Points, in no order, along strands that fork and pass close to each other.
Points whose rows are less than 5.62 apart are linked; no others are. Some points are linked to none.
Q525: -3.15, 4.20, 0.76, 1.86, -0.90, -5.72, 0.82, -1.16, 3.45
Q138: -0.28, -1.72, -0.17, -3.75, 0.84, 5.38, 2.78, -1.31, 3.94
Q811: -1.82, 1.84, 0.53, -1.72, -0.89, 5.18, 2.19, -5.51, 2.48
Q15: -0.50, -1.76, -2.50, 0.29, 1.49, 2.63, 3.86, 4.04, -0.22
Q769: -2.40, -2.84, -2.30, -1.12, 2.70, 3.91, 4.84, 3.04, 1.05
Q910: -4.93, 2.73, -0.32, -0.13, 0.02, -6.67, 1.99, -0.50, 1.49
Q257: 3.39, -0.15, 0.63, -1.49, -0.86, 7.13, 0.01, -2.66, -1.56
Q749: -3.37, -1.71, 1.98, -6.68, 2.22, 1.25, 2.72, -3.86, 2.35
Q298: -0.64, 4.81, 0.75, 3.06, -2.04, -4.50, 0.27, -1.03, 3.03
Q667: 0.95, 1.24, -1.67, 2.77, -0.99, 0.09, -0.22, 1.95, -5.15
Q750: -1.87, -3.42, -1.35, -4.02, 1.25, 0.81, 0.26, -6.19, 5.18
Q800: 1.10, 4.53, 1.71, 4.56, -1.73, -2.43, -1.15, -1.14, -0.02
Q893: 1.79, -0.99, 1.49, 5.88, 1.81, 0.35, -1.36, 0.21, 1.65
Q955: 1.86, -1.15, -2.52, -1.27, -1.16, 3.95, 0.23, -4.52, 4.90
Q255: -0.51, -1.11, -2.91, -0.28, 0.04, -4.35, 2.24, 3.82, 4.29
Q246: -2.11, -0.78, 1.48, 0.33, 1.79, -6.05, -0.28, -0.49, 6.34
Q864: 1.91, -3.13, -0.83, 4.93, 1.37, 0.50, -3.39, 0.49, -4.09
Q309: -1.01, -2.09, -0.62, -3.50, 1.54, 5.10, 3.85, 0.92, 2.59
Q514: 1.22, 1.20, -1.03, -0.58, -1.78, 1.79, -0.47, 2.14, -7.40
Q143: -4.17, 2.17, -1.37, 0.84, 0.43, 0.83, 4.63, 1.33, -1.34
Q601: 2.74, 3.48, 0.87, 3.53, -2.39, -3.16, -2.79, -0.30, -2.03
Q989: 2.18, -0.04, 0.48, -1.76, -0.46, 6.95, 1.43, -0.17, -3.64
Q476: -4.47, -0.48, 1.06, -5.67, 2.04, 1.26, 4.16, -1.67, 1.24
Q190: -2.14, -2.89, 1.26, -5.88, 2.06, 0.30, 1.13, -6.02, 3.14
Q474: 1.18, 0.83, -0.06, -0.90, -0.82, 5.35, 1.46, 1.00, -5.81
Q791: 2.84, -0.39, 4.60, 3.82, 1.55, 1.21, -2.53, -0.08, 0.98
Q946: 2.89, 1.53, 2.72, 2.39, -1.47, -2.20, -5.63, -1.13, -2.81
Q694: 3.08, -0.17, 6.69, 1.86, 1.47, 2.16, -4.35, 0.09, -1.18
Q248: 3.17, 1.62, -2.50, -2.36, -2.49, -0.61, 2.47, 4.81, -0.14
Q174: 1.95, -0.20, -3.62, -0.82, -1.09, -2.39, 2.73, 5.22, 2.38
Q748: 1.41, -1.27, -0.94, 5.24, 1.08, -0.85, -0.09, 1.44, 1.13
Q46: -0.29, -2.12, -2.30, -0.26, -1.02, -0.34, -5.03, 2.27, -6.55
Q834: 1.21, -0.46, -0.84, 4.97, 0.05, -0.18, -2.51, 0.52, -4.62
Q859: 1.64, -0.58, 6.39, 0.24, 0.71, 1.39, -6.69, -0.29, -2.44
Q326: -0.46, -1.66, -2.71, -2.50, -0.83, 1.97, 0.41, -5.60, 5.74
Q415: -0.17, -0.19, -1.15, 0.79, -0.21, -5.52, 0.46, 1.98, 5.84
Q441: 1.59, -3.26, -2.58, -1.24, -0.67, 0.04, -3.80, 3.73, -6.16
Q157: 3.68, -0.18, -1.28, -0.49, -1.72, 5.70, -0.35, -4.60, 1.64
Q27: -5.87, 2.91, -0.47, -1.40, 0.10, -4.99, 3.69, -0.04, 0.05
Q539: 1.54, -1.01, 1.48, 2.13, -0.97, -1.75, -7.20, -0.63, -3.32
Q546: -5.93, -0.37, 1.27, -5.29, 2.67, -1.55, 4.53, -1.65, -1.88
Q543: 0.36, -1.77, -2.87, 3.30, 1.37, 0.47, 2.14, 3.76, -0.28
Q678: 1.01, -1.24, 4.20, 2.87, 2.70, 0.40, -0.14, 1.01, 6.33
Q78: -6.63, 1.91, 0.18, -3.61, 1.29, -3.58, 4.43, -1.11, -1.58
Q764: 0.28, -2.11, -0.84, 1.08, -1.27, -2.03, -7.56, 0.70, -4.51
Q32: 3.87, 2.65, -0.96, 1.84, -3.20, -3.68, -2.36, 1.82, -2.20
Q435: 1.07, 1.83, -0.65, -3.48, -2.78, 1.25, -2.07, 1.65, -7.66
Q731: -0.54, -1.03, 3.26, 1.67, 2.24, -2.25, -0.34, 0.17, 7.25
Q449: 3.34, 2.77, -2.41, -0.07, -3.11, -2.55, 0.59, 3.56, -1.86

A fork is a point with three links, a tip a point with one. Leave the first point through the second and follow the links. Name the first fork or tip that comes.
Q157; Q257 | Q514
Q946; Q539 | Q441
Q893; Q791 | Q859
Q543; Q15 | Q138

Name the points in between on the shortest way along the links from the first point to the second, in order.
Q138; Q748 | Q309, Q769, Q15, Q543
Q174; Q946 | Q248, Q449, Q32, Q601
Q476; Q27 | Q546, Q78
Q415; Q248 | Q255, Q174
